Points, in no order, along strands that fork, close into loops and pass close to each other.
In the rows, zero is written as 128.
Points whose rows are less than 104 apart are linked; no others are. Some points are linked to none.
q314: [154 121 110 160 129 153 105  79 119  91 108 125 130 132 107 131 100 124
 124 119 148 144  93 145 125  89 170 145 151 167 142 103 136]
q237: [ 94 131 142 137 138 100 149 148 121 171 143  99 152 114 136 112 167 142
 154 121 115 144 165  96 118 149 105 129 142 107  92 137 107]
q336: [169  96 120 176 101 181 127 112 116  70 107 134 150 113  76 152 140 127
 130 125 138 130  53 133 140 128 142 135 162 159 145 119 164]
q105: [132  98  91 128 135 106 120 133 163 124  78 191 126 151 124 159 101 135
 123 150 115  87 135 138 110 124  84  98  80 178 134 142 178]
q663: [111  92 133 133 129 110 141  89  94 150 104 106 123 138 122  93 136 105
 128 125 124 103  80 123  89 111 150 127 111 153 105 108 122]
q269: [163 119 126 146 105 112 133 129 138  91  97 146 147 137 106 160 132 142
 136 150 104 109  85 135 113 139 111 114 108 142 127 146 182]
q609: [157 146  83 118 104 169 134 114 133 106  62 148  89 121 124 122  95 153
  83  98 158  86  91 123 157 133 178 127 112  93 129  87 114]
q600: [100 103  71 119 144 106 134 156 142 146  89 209 120 110 150 146 123 155
 131 130 136 100 166  90 112 126  73 128  89 161 118 178 147]
q916: [122 141 146 158 132 137 110  72 106 105 125  92 104 166  86  91 133 117
 138 130 165 148  86 132 109 101 175 155 149 165 102 110 117]
q558: [127 143 145  94 123 147 138  71 107 159  99  81  97 125 142  91 168 141
 118  82 185 137 114 122 148 113 186 151 159 102 113 120  57]
q588: [134 138 164 175 133 165 121 162 155 110 209 100 130 170 122 120 142 113
 136 171 134 181 163 126 144 129 112 144 143 169 143 142 145]
q608: [113 117  72 148 127 116 117  79  95 152 100 158 140 105 157 110 144 132
 108  82 165 107 100 121 141  70 153 129 122 178 112 151  98]
q730: [137 128 131 170 119 140 124 136 102  97 134 100 162 139 111 139 157 130
 141 142 131 155  96 105 117 142 119 141 144 135 107 146 146]
q321: [ 64 122 127  81 115 115 155 157 155 186  85 121  85 131 131 109 137 154
 109 120 130  98 160 126 116 121 152 118  94  86 105 148  66]
q320: [125 173 138 155 142 125 134 162 150 143 252 144 138 143 141 116 128 108
 142 148 131 170 166 155 137 133  99 104 137 143 154 116 145]
q778: [108 126  98 114 131 102 123 161 112 152 110 167 171  95 156 139 133 168
 148 136 121 153 166 124 137 129  76 108 129 129 113 169 122]
q756: [127 100  75 127 130 125 116 125 157 120  67 181 110 157 122 160 100 132
  97 124 130  87 111 139 108 100 121 108  67 170 137 132 155]
q207: [ 84 126 118 111 145  82 160 131 124 177 120 155 127 114 163  97 148 149
 147 134 142 130 170  80 104 124  81 147 118 140  93 154 129]
q180: [164 100 111 144 151 108  94 115 124 117 123 154 165 109 119 155 119 108
 144 136 115 145 129 147 156 120 101 134 139 202 136 146 171]
q245: [102 173 140 111 127 115 139 176 144 142 206 163 124 123 151 132 117 139
 142 137 104 117 168 144 108 131 100 103 108  82 154 137 118]
q913: [ 95 165 153  95 128 137 135 167 141 132 182 111 114 115 131 123 124 146
 149 128 124 137 182 148 129 134 157 105 147  67 137 161  88]
q772: [131  83 106 119 117 100 129 170 156 140  99 191 140 110 108 166 123 137
 131 151  81  92 148 120 126 161  44  92  98 136 147 140 178]
q289: [129 120 105 144 130 105 117 118 148 114 108 199 148 112 129 168 126 154
 146 137 130 122 149 109 116 107  96 153 129 160 132 166 168]
q130: [119 117 109 129 125 109 120 143 111 149  97 132 174 115 138 133 119 151
 136 138 107 139 140 132 140 125 113 109 141 139 106 127 121]
q340: [121 147 108 137 102 150 117 114 136  89  87 146  92 144  80 147 103 159
 127 110 129 113  96 118 110 128 172 129 108  94 105 108 133]
q443: [128 174 176 131 141 167 110 140 121 104 187  62  97 157 128 101 122  98
 119 143 144 154 141 145 149 138 154 139 156 112 143 117  87]
q647: [ 85 164 178 117 113 119 136 135 124 132 127  88  90 133 108  99 140 127
 114 128 114 105 126 120 120 151 157 130 125  50  95 113  88]
q304: [158  86 118 168 144 124 102  94 110 108 123 129 162 117 121 144 126  96
 130 138 140 164 109 143 148 113 124 141 153 205 136 137 167]
q613: [153 136 125 126 124 155 118 156 136  97 135 111 151 122 121 169 149 141
 122 118 138 171 144 124 164 127 129 148 168 113 138 155 136]
q950: [105 163 152 165 121 108 134 151 137 122 187 110 133 158  98 105 143 143
 161 159 115 155 140 122  96 140 112 121 138 118 109 131 137]
q450: [155 129 152 165 125 200 123 111 102 114 127  62 134 150 125 109 160 119
 118 141 168 166  99 100 158 159 144 152 183 135 118 110 100]
q721: [160 117 155 146 142 130 115 158 153  99 195 130 151 134 107 147 124  83
 145 157 103 161 129 175 146 143  78 111 134 178 170 119 192]
q496: [129 126 158 117 139 112 130  77  94 172 102  59 124 145 150  89 160 101
 107 112 146 124 102 125 132 133 136 137 142 129 108  91  86]
q820: [173 105 147 164 118 154 139  63 106 114 112  77 112 136 109  91 129 100
 128 125 156 120  59 120 120 144 182 127 148 144 117  88 130]
q50: [148 146 148 165 132 131 129 163 158 122 233 146 154 139 125 133 119  95
 139 164 106 161 145 170 145 144  91  91 133 151 167 104 170]
q158: [150 139 123 129 137 104 113  89 145 118 112 122  97 160 131 119  92 121
 118 116 128 119 112 142 103  93 164 144  94 147 128 112 136]
q460: [123  97 142 140 124  88 158 110 140 146 122 139 143 135 138 114 134 132
 146 162 109 119 121 109  85 136 115 128 109 144 103 131 169]
q825: [137  87 104 137 136 110 118 111 106 163  91 136 173 102 146 134 123 123
 129 114 107 127 123 125 156 118 125 115 131 174 114 122 124]
q974: [112 109  82 145  99 134 144 102 115 133  75 145 117 138 121 110 127 144
  92 100 143  93  71 112 118 106 161 120 102 136 104 110 124]
q929: [167 146 128 121 132 167 123 133 122  86 112  95 115 109 120 132  94 107
  97 120 142 120 125 144 170 153 160 136 157  86 146  91 128]
q923: [ 77 128 106  97 125  97 156 159 133 173 108 154 118 110 150 111 149 177
 153 123 140 127 179  96  95 119 102 132 108 104 102 175  98]
q699: [ 90 141 120 128 130  93 119  85 121 142 106 156 106 150 112 106 125 148
 149 125 145 118 126 120  92  76 151 158 115 160  96 145 115]
q954: [144 136 152 160 123 167 118 137  98 108 145  71 157 147 125 132 156 119
 127 150 135 169 107 106 147 154 120 136 160 134 114 130 122]
q884: [150 108 135 116 155 123 113 127 110 152 155  88 154 114 161 129 134  90
 131 111 113 152 144 123 160 137 129 136 136 141 129 126 114]
q794: [131 137 128 104 163  89 128 118 127 146 165 146 135 140 180 115 116 107
 134 136 121 143 150 133 113 108  88 139 106 159 142 129 148]
q724: [125 111 140 150 164 124 114 109 101 144 168 116 156 133 156 121 160  98
 151 138 144 173 148  97 133 133  99 160 153 180 112 154 141]
q398: [151 155 187 150 120 134 123 130 134 114 162  73 126 129 144 103  94  95
 103 159 104 117 125 157 162 168 147 106 154  96 140  94 121]
q789: [134  99 107  74 144 102 125 169 156 161 133 186 140  93 155 157 117 122
 132 119 102 121 187 130 158 143  67 110 111 135 151 142 152]
q537: [163 104 129 104 154 124 101 141 122 134 145 110 151 104 143 149 102  86
 121 112  99 149 155 154 174 131 125 128 140 142 156 118 127]
q947: [112 102 149 149 143 119 134 171 118 143 208 128 166 110 126 118 140  94
 157 155  95 166 153 126 132 176  73 103 141 132 127 114 159]
q107: [150  97 107 168  98 134 140  69 116  93  98 153 136 126 125 124 140 126
 121 116 149 109  36 126 100 105 161 118 114 169 112 132 172]
q839: [107 163 153 149 133 136 139 173 138 161 250 119 139 128 138 106 147 107
 138 143 129 172 177 146 148 148 110 100 156 109 138 124 108]
q99: [ 86 149 179 134 133 114 127 134 128 118 187  95  94 153  92  97 119  94
 143 146 107 116 139 148  98 133 151 120 135  98 121 106 120]
q476: [153 143 145 116 132 115 113 108 165  99 130 131 103 154 132 143  79 113
 114 130 108 115 124 159 110 114 151 139  97 119 160 106 149]
q487: [129 135 153 102 156 132 120 137 105 167 175  85 154 116 168 124 160 116
 151 116 135 171 166 121 158 142 124 130 148 134 125 159  85]
q705: [151 152 126 156 129 141 108 118 161  63 110 132 123 159  82 154  91 138
 139 134 129 135 111 156 119 121 149 122 126 146 131 115 170]
q655: [ 86 155 140  98 152 101 134 143 108 149 159 117 122 144 126 101 130 123
 149 131 119 126 156 142 108 112 111 122 127 123 119 125 104]
q70: [119 109  97 118 124 131 120 134 164 125  79 166  92 162 113 158  88 132
 107 128 110  73 125 128 102 119 149 106  66 131 136 125 129]
q680: [130 128 108 169  98 159 121  76 101 120 114 147 145 118 132 124 153 152
 122  95 152 123  73  97 130  94 168 147 151 145 119 134 109]
q641: [ 91 130 158 126 124 127 129 107 128 113 134 104 100 151  88 109 111 113
 136 138 119 128 123 138  94 120 171 138 138 107 107  93 123]
q167: [145 133 114  84 128 141 124 150 117 135  86 117 128 107 156 138  92 134
 102 117 115 104 136 153 167 129 144 105 119 103 147 122  94]
q532: [187 127  87 128 114 142 108  90 134 105  79 153 118 121 138 145 101 138
  95  89 145 102  82 143 148  88 151 138 111 153 167 114 127]
q112: [121 141 126 136 115 101 142 175 169 118 167 200 127 127 120 148 114 148
 154 159  90 109 150 131  87 153  53  90  90 104 162 129 175]
q447: [126  86  70 125  94 141 125 141 162 132  60 203 123 120 111 183 145 168
  91 114 123  84 118 108 130 111 103 121  94 136 152 163 140]
q620: [135 124  99 160 107 139 122  54  97 137 110 136 132 122 154  89 155 137
 102  75 166 112  59 104 133  84 168 138 134 165 123 120 102]
q802: [125 138 134 127 165  97 126 112 148 130 169 147 123 145 140 118 102 116
 158 138 127 141 160 132  97 104 117 150 122 162 138 125 154]
q557: [118 163 161 155 117 104 133 127 157 109 175 132 118 166 103 117 115 141
 173 162 108 137 130 132  84 132 130 124 111 133 113 130 161]
q956: [156 115 140 120 151 104 121 143 152 125 186 175 150 112 126 148 119  96
 148 147  95 148 144 156 141 143  53 117 124 170 167 117 198]
q584: [163  98 157 162 107 151 147 100 117 101 115  79 136 131 109 122 140 105
 127 143 126 126  68 116 120 163 172 124 144 114 109 106 150]
q871: [115 102 117 138 125  85 147 105 132 159  96 158 130 141 161 117 136 134
 122 148 126 109 113 101  98 112 115 144  87 163 101 146 157]
q283: [106 170 149 112 113 126 121 165 144 115 153 145 118 140 133 137  93 143
 124 149  91 108 147 151 107 127 125 103 105  77 146 126 115]
q139: [122 137 165 136 157 110 123 106 113 151 190 102 136 166 150 100 155 101
 151 153 140 165 141 115 110 132  97 146 151 159 119 132 130]
q573: [104  92 104 119 113 109 145 174 137 154  87 151 136 124 140 142 124 142
 107 143  94 107 135 114 112 142  93 107  88 112 122 134 135]
q393: [105 147 148 124 148 133 133 165 117 153 212 101 148 121 147 118 158 116
 154 134 125 174 176 127 139 145 104 120 152 117 130 145 107]
q136: [128 115  90  90 122 140 140 137 113 169  68 115 117 117 166 116 112 140
  83 107 141 103 114 137 156 113 152 114 100 126 130 124  78]
q100: [182 104 178 150 111 156 149 115 127  84 131  75 128 133 111 119 117  93
 129 170 130 135  73 152 121 174 158 109 149 126 128 106 164]
q358: [109 137 139  67 138 135 140 150 116 152 113  87 105 102 175 109 111 113
  93 112 128 106 148 165 156 133 152 103 112  77 136 129  77]
q194: [ 98  92  62 144 100 136 142 138 126 168  70 181 136 117 157 132 148 159
  82 108 146  97  97  99 132 101 129 124  86 161 125 167 102]
q424: [107 177 139  77 132 134 127 125 124 113 118 102  77 142 133 102 104 132
 107 113 149 118 138 160 130 118 173 126 123  68 120 107  92]
q26: [134 123 124 119 128 105 144 143 135 125 115 101 128 138 142 133 120 107
  92 123 105 103 119 127 133 149 130 113 102 100 115 110 150]
q617: [ 78 136 126  70 117 116 152 127 119 169  75 108  83 136 116  90 149 152
 110 105 152 106 129 140 125 101 159 130 118 101 105 129  58]
q725: [ 90 122 140 126 124 109 148 141 115 167 113  98 137 115 127 120 164 149
 143 113 114 119 140  91 104 135 132 139 124  90  96 134  89]
q69: [144 151 156 147 122 136 126 148 150  88 166 100 126 147 108 143 117 116
 125 142 104 135 131 136 129 146 142 132 137 101 137 121 151]
q784: [102 133 100 117 125 109 138 187 166 147 149 203 119 119 140 141 110 158
 140 148 102 107 186 120 103 151  45  78  91 104 155 135 144]
q610: [158 137  79 109 112 156 115 106 145 107  72 154  94 132 130 142  87 150
  92  88 155 103 105 144 141  99 173 129 111 122 146 107 113]
q981: [164 133 122 104 140 113 110 128 162  96 114 159 133 135 121 180 120 118
 114 118 108 118 122 162 134 109  95 142 112 152 168 133 174]
q883: [101 152 106 101 129 119 116  99 121 137 102 144  93 144 111 121 117 160
 144  99 151 117 130 131 114  77 179 141 113 139 108 148  85]
q198: [104 171 125 106 124 125 122 160 142 112 129 149 115 148 130 145 112 162
 136 130 113 120 144 134 100 114 126 125  90  96 131 145 115]
q434: [107 133 151 157 110 129 138  97  96 144 107  82 140 140 108 103 168 148
 136 131 144 144  96  97 116 133 146 143 162 115  84 114 102]
q766: [110 122 131 140 136  79 156 133 136 162 144 139 151 126 150 110 148 139
 152 145 119 137 157  91 103 149  86 133 128 130  95 133 153]
q483: [130 115 128 113 101 132 131 163 149 119 104 133 144 100 122 169 127 151
 113 121  96 118 154 126 140 147 125 121 140  62 144 136 124]
q919: [144  99 170 170 134 169 119 150 140 110 193  74 140 161 120 124 141  81
 128 170 120 179 140 132 147 147 116 130 150 166 146 127 148]
q494: [172 138 106 136 130 170 135 104  94 107  92 105 125 112 129 112 112 119
 103 102 162 114  90 124 160 145 161 138 156 111 130  77 116]
q852: [ 78 191 164 141 118 121 129 158 148 117 220 124 101 143 106 110 122 124
 132 141 114 132 153 157 103 135 135 106 129  69 130 112 116]
q161: [120 102 100 157 129 125 119 112 119 115 118 176 158  99 127 165 157 143
 138 117 141 136 128  90 117 105 114 166 144 150 125 167 155]
q854: [146 109 138 153 134 102 127 138 160 104 135 198 150 104 100 157 133 137
 174 167 117 130 147 124 120 142  50 136 146 183 150 161 210]
q211: [123 152 169  74 139 149 128  88 103 146 135  69  99 143 154 105 159 122
 122 109 167 144 127 131 130 121 161 150 149  85 127 129  61]
q490: [ 98 165 123  99 144 105 149 173 135 167 205 165 129 111 154 109 124 144
 169 132 123 132 192 129 120 134  85 100 122 107 142 140 116]
q714: [134 143 125 124 133 121 123 190 154 135 213 178 153  96 121 155 126 122
 151 137 101 149 181 149 159 154  61  96 140 122 171 128 154]
q226: [159  92 113 123 115 103 107 139 144 120  93 173 149 103  77 190 150 121
 140 129  93 101 113 147 153 141  64 117 129 172 151 147 189]
q187: [118 164 170 103 139 135 138 109 108 138 113  58  94 120 136  76 130 104
  95 116 151 111 135 146 162 158 161 125 161  66 111  82  76]
q814: [139 103 105 156 124 127 125  88 114  93  97 142 141 133 107 134 110 123
 136 132 142 123  76 148 104 106 151 117 125 174 117 119 168]
q683: [123 104 124 129 125 119 138  84  94 175  88  93 130 125 142  93 141 113
 109 105 136 108  88 121 126 110 151 131 125 146 112  94  88]
q547: [142 141 147 170 136 144 121 166 162  97 194 144 144 143 108 151 143 126
 155 165 121 170 158 119 127 135  88 152 146 166 153 157 172]
q177: [ 94 138 180 158 124 123 136 159 128 137 202  84 138 120 125 110 147  99
 129 145  95 133 149 126 119 175 115 108 144  74 124 119 119]
q503: [117 164 142 129 125 155 130 162 104 103 138  75 130 114 115 121 126 129
 124 127 123 135 136 130 143 157 146 123 155  70 118 125  93]
q106: [153 119 128 122 108 136 116 167 145 101 119 133 150 103 100 189 147 144
 126 122 102 133 142 129 157 141 109 141 159  94 157 149 142]
q941: [ 99 138 143  85 148 118 136 154 109 154 149  79 128 104 162 119 134  99
 106 106 117 123 153 148 147 143 137 104 124  79 117 124  95]
q731: [138 119 117 152 147 146 102  99 122 100 136 121 144 137 117 140 115 118
 128 127 150 171 128 138 125  92 146 161 158 176 136 133 139]
q643: [104 125 128  89 148 107 137 176 128 163 168 119 145  96 164 127 132 106
 127 108 100 133 179 140 155 154 112  94 116  92 123 133 111]
q908: [169 112 140 131 145 133 103 127 129 108 139  98 142 124 120 145  89  91
 124 132 104 138 133 163 154 128 139 124 143 146 164 103 139]
q976: [150 163 122 124 110 166 125 130 133  81  85 129 101 124 104 139  90 149
 107 124 135 108 110 131 142 145 169 136 133  73 126  95 125]
q190: [ 98 130 124 130 113 131 122 126 137 118 107 131  95 140  83 138 100 138
 137 116 110  99 131 116 106 123 184 126 112  95 108 112 113]
q713: [103 145 146 125 141  94 114  78 114 135 129 117 103 162 105  92 139 127
 146 127 151 139 124 133  98  87 148 159 139 157 104 125 108]
q41: [159 120  93 161 109 156 120 140  96  87  88 129 158 106  94 156 137 140
 128 112 124 119  77 118 146 138 122 121 142 132 129 127 141]
q922: [111 145 119 103 140 116 127 112  94 154 117 109 142 130 153 114 152 142
 136 109 154 144 135 126 134  97 138 138 140 136 105 155  91]
q738: [ 86 175 163 105 122 121 130 145 141 121 151 107  79 129 123 108 104 117
 102 117 111  92 153 149 128 142 168 112 118  53 118 123  97]
q727: [109 137  86  88 126 121 139 168 118 141 105 115 139 109 149 143 149 160
 129 101 138 134 157 126 137 131 127 104 114  90 107 166 103]
q601: [142 121 125 119 151 103 127 168 156 134 181 201 145  93 118 149 120 120
 163 139 102 142 167 129 156 162  29 111 136 159 157 129 194]
q218: [113 141 128 131 149 126 112 125 132 107 147 136 132 147 123 143 108 130
 151 135 130 151 148 139 102 102 133 146 138 151 132 129 140]
q430: [178 124 101 130 128 139 104 101 147  85  84 157 126 127 111 172 113 122
 107 101 132 106  90 163 139  97 126 145 118 163 170 118 162]
q111: [103 146 152 123 111 126 141 121 115 146 105  90 113 134 119 110 154 145
 124 117 125 109 111 101 119 134 157 142 126  83  95 116  83]
q830: [ 92  93 116 130 110 113 158 138 129 157  96 130 132 124 131 128 150 141
 117 123 108 105 119  88  89 131 127 141  96  97 106 133 121]
q645: [142 155 110 134 132 155 134  93  85 123  91  89 116 126 113  85 132 134
 117 106 178 131  97 122 151 137 165 142 169 118 102  86  94]
q542: [109 145 127 148 115 132 128 168 107 113 118  91 146 115  99 126 122 144
 135 129 106 124 129 123 124 156 129 107 141  82 106 119 108]
q535: [193 101 166 148 128 150 116  99 129  93 136  79 131 134 122 127 100  82
 123 154 116 136  87 155 136 142 150 131 138 148 167  99 156]
q484: [112  83  95 142 109 103 132 161 150 130  89 168 142 114 104 154 122 155
 139 146  93 102 143 107  92 152  76  97  98 110 126 140 156]
q669: [139 110 130 103 155 111 130 142 155 141 176 151 146 110 147 148 117 116
 139 130 121 163 191 133 143 127  99 139 156 137 154 134 157]
q470: [103 140 107  98 146 103 142 177 122 164 156 169 142  92 167 117 131 161
 166 132 124 143 188 117 130 139  67 103 118 121 123 161 119]
q24: [168 155 126 108 131 164 120 141 142  86 129  97 126 127 131 153 116 129
 106 115 147 157 136 149 172 130 154 148 164 105 150 125 129]
q260: [128 151 163 135 140 170 114  82  94 107 135  65  87 168  95  83 144  99
 128 126 176 145  92 125 128 130 159 165 163 132 121  97  88]
q763: [147 134 118 157  95 149 112 111 156  78  89 155 114 141  66 172 106 158
 141 127 121 119 100 122 112 128 169 124 122 119 119 120 161]
q45: [151 158 126 136 139 182 116  73  88 114 113  86  80 132 110  74 124 122
 124 105 198 143  95 126 146 120 181 164 167 133 130  88  78]
q349: [146 152 147 116 138 123 116 133 177  91 152 157 127 149 123 162  93 124
 129 138 100 124 133 173 114 118 108 130 114 126 173 111 163]
q485: [121 174 149  90 131 152 138 108 116 118 105  86  71 120 125  88 124 121
 104 103 171 113 129 136 152 144 188 146 150  59 107  99  83]
q301: [125 116 105 163 120 140 120  98 110 128 123 148 158 108 131 147 159 148
 133 102 149 141 114  95 133  98 157 158 156 151 115 158 124]
q293: [134 109 146 147 155 127 124 138 111 135 171 147 171 108 151 136 157 115
 159 150 127 176 155  91 142 148  68 159 150 167 125 158 155]
q202: [154 128 121 125 144 101 114  88 118 137 119 125 118 145 157 119 119 116
 118 111 135 115 106 118 108  86 148 154  94 163 136 134 122]
q457: [126 139  99 122  94 130 122 121 147 121  82 176 119 134 133 160 130 183
 114 114 134 124 117 113 114  95 147 151 100 108 121 160 125]
q85: [169  73 164 155 131 120 138 119 138 112 158 125 157 124 115 139 140  95
 166 171 117 148 108 128 108 149 117 125 138 183 133 150 194]
q833: [109 118 102  93 112 149 126 147 160 130  76 148  85 143 128 152  89 145
  84 123 122  86 134 135 123 120 163 112  82  94 138 124 104]
q709: [120 148 166 137 137 127 127  97  87 149 122  56 136 151 129  91 167 118
 127 133 146 145 106 118 142 149 121 130 167 130  95 107  88]
q918: [183 133 127 169 110 193 137 106 120  88 110 107 120 120  97 120 122 124
 115 120 161 126  82 108 161 155 181 155 166 117 133  86 131]
q831: [ 85 180 174  90 128 113 144 144 141 158 206 104 102 133 134  97 155 134
 150 125 138 146 174 154 124 123 144 111 149  75 130 144  77]
q335: [134 156 175 108 138 177 108  85  94 132 138  57  93 159 134  94 149 115
 123 130 181 157 119 130 144 139 150 156 179 104 130 110  59]
q163: [151  92 131 137 110 148 133 121 124 123  98 113 145 103 113 148 106 120
 116 119 100 102 112 125 139 136 161 123 142 111 141 100 127]
q926: [132 118 101 163 109 127 127 157 101 105  89 112 152 116  88 142 130 145
 142 122 105 106 105 112 118 154 124 100 122 107 111 132 129]
q958: [179 101 112 175 104 168 136  70 102  85 108 135 138 115 113 113 135 120
 120 110 156 115  27 126 131 125 158 122 148 168 138 104 160]
q687: [135 129  77 140 131 115 107  98 109 132  87 170 146 116 156 139 122 142
 113 106 148 105 108 132 143  79 136 128 104 183 122 163 122]
q604: [135 105 166 136 151 120 128  91 111 122 168  98 133 158 136 116 135  87
 147 152 127 148 107 124  83 127 122 144 125 157 126 119 152]
q736: [110 125  90 138 155 105 127 134 136 117 113 206 127 108 133 148 117 154
 161 127 139 107 168  88  99 116  88 142 106 163 120 171 160]
q983: [112 134 150 177 117 128 131 141 119 106 163 100 145 151 101 120 160 140
 158 165 125 169 118 102  88 146 102 137 138 125 107 151 144]
q347: [143 142 141 115 131 136 117 183 139 134 212 145 166 103 143 151 139 119
 137 137 112 182 168 158 179 147  80 103 149 116 162 134 139]
q493: [ 88 126 117 111 113  98 151 184 140 158 125 138 127 134 155 119 129 138
 103 148 101 112 146 129 109 147  83 101  84  92 120 129 129]
q52: [103 136  93  83 121 138 149 122 105 162  70 109  90 124 137  89 138 144
  97  83 168 100 109 135 142 100 171 123 111 117 114 128  61]
q644: [151 144 150 119 127 153 112  95 121 122 127  94 107 137 126 119 106 128
 131 123 136 133 121 130 132 106 188 155 147 116 139 112  86]
q541: [112 169 117 111 121 142 117  91 106 122 107 124  86 141  98 106 135 153
 137  84 169 121 104 121 124  90 193 152 134 123 103 127  79]
q527: [164 110 160 163 122 124 132 115 158  84 145 130 143 150 101 148 126 118
 155 172 127 154 101 145 101 132 134 136 134 174 132 144 196]
q924: [ 98 101  94 144 113 110 146 110 117 180  82 168 141 118 170 118 154 151
 104 126 143 102 105  91 115  98 125 147  93 160 102 158 112]
q989: [144 125 140 140 125 108 124 144 149 110 137 178 155 121 115 166 127 150
 157 164  98 134 140 124 114 130  72 143 137 151 153 147 177]
q834: [112  80  60 105 133 116 137 150 139 171  76 193 137  98 159 154 133 146
 108 104 137 113 164 102 145 117 102 122 101 159 125 168 131]
q171: [144  77  94 105 118 106 115 150 158 145  81 191 135 102 103 190 139 132
 123 128  94  86 141 133 149 137  55 115 113 153 154 150 176]
q173: [ 88 136 136  74 139  99 166 140 139 184 136 119 111 119 168 104 164 155
 144 113 141 132 177 117 115 116 127 132 118  98 111 166  89]
q598: [145 154 179 122 148 176 124 119 101 126 135  50 106 103 151  87 115  86
 101 127 152 127 139 144 174 174 161 131 175  79 134  93  81]
q157: [148  88  97 123 148  96 108 114 119 149 104 179 161  92 148 150 128 108
 126 115 123 128 138 122 160 117  92 137 121 191 129 145 163]
q513: [133 112  87 110 106 138 128 136 140 122  73 166 134 117 134 169 131 163
 100 109 126 107 116 122 135 107 128 128 112 113 143 143 127]
q704: [179 124 160 168 131 184 112 101 120 101 141  50 112 161 124 101 123  89
 112 149 163 159 106 121 156 152 157 154 160 150 139 102 120]
q280: [127 134 137 130 123 107 133 161 138 128 155 163 156 127 132 141 118 142
 154 162  92 125 140 129 106 136  75 113 118 125 150 128 158]
q426: [137  86  91  83 141 107 134 147 161 163  96 179 134 107 159 161 116 135
 113 114 112 110 180 122 145 117 103 126 106 138 149 149 139]
q3: [112 113 139 124 142 107 133 174 121 157 175 126 163  99 140 132 134 101
 138 129  84 137 162 124 140 171  87  98 122 108 121 116 141]
q425: [152 108 173 167 134 193 113 131 132  86 174  55 114 167 119 119 130  76
 111 162 143 166 118 133 144 149 144 147 150 149 149 114 135]
q870: [ 95 153 108 121 121 107 126 140 134 128 102 177 122 145 135 131 131 180
 141 143 128 122 134 110  89 103 111 141  86 124 112 162 125]
q394: [ 84 105 101  87 122 131 139 161 157 169  89 146  95 136 140 134 102 143
 101 126 115  91 173 126 120 123 151 104  90 100 129 145  85]
q313: [148 127 144 139 102 152 149  69 105 127  89 107  95 134 115  83 126 124
 113 124 148  91  48 110 117 137 184 137 115 112 109  74 113]
q792: [123 127 108  71 157 102 132 135 121 157 143 135 130 126 194 120 128 116
 116 115 135 153 161 151 133 107 102 128 107 134 138 138 126]
q416: [119 139 130 116 100 165 139  92 103 127  89 128  79 133 114  92 125 139
 105 105 143  96  66 106 116 120 182 148 106  90 115  84  92]
q213: [ 83 154 150  63 136 101 153 126 140 166 143  98  98 130 133  92 161 148
 149 113 149 146 174 154 129 112 151 119 144  88 112 155  78]
q791: [129 122 106 127 144  99 120 143 169 118 125 176 124 153 119 154  92 128
 143 141 103  94 159 142 103 132  93  84  91 157 138 131 183]
q746: [154  89 103 122 111 139 124 113  98 150  73 137 171  93 155 142 133 125
  98 106 117 125  89 130 168 121 121 119 128 150 129 108 119]
q188: [148  79 153 144 138 111 144  97 119 135 137 129 146 128 136 129 133 103
 156 148 109 123 109 104  90 132 132 142 120 162 126 130 166]

How many points has the smallest loop of links through each point below? Write - if it is on no loop.
q301: -
q683: -
q713: -
q794: -

A piece is two or more points that can be reached from each other along the links. Count, over all rows, the pieces, the separate loops (a circle has one, a figure eight two, a Y none), the forks (points with three links) and the tips (points with one).
pieces: 7
loops: 0
forks: 15
tips: 29

A fork is a point with three links, a tip a point with one. Leave the first point through the second and follow the links. Name the first fork or tip that comes.
q394, q321: q947
q487, q393: q347
q513, q457: q825
q542, q926: q731
q617, q321: q791
q314, q814: q503
q490, q245: q447
q347, q714: q416
q158, q476: q976
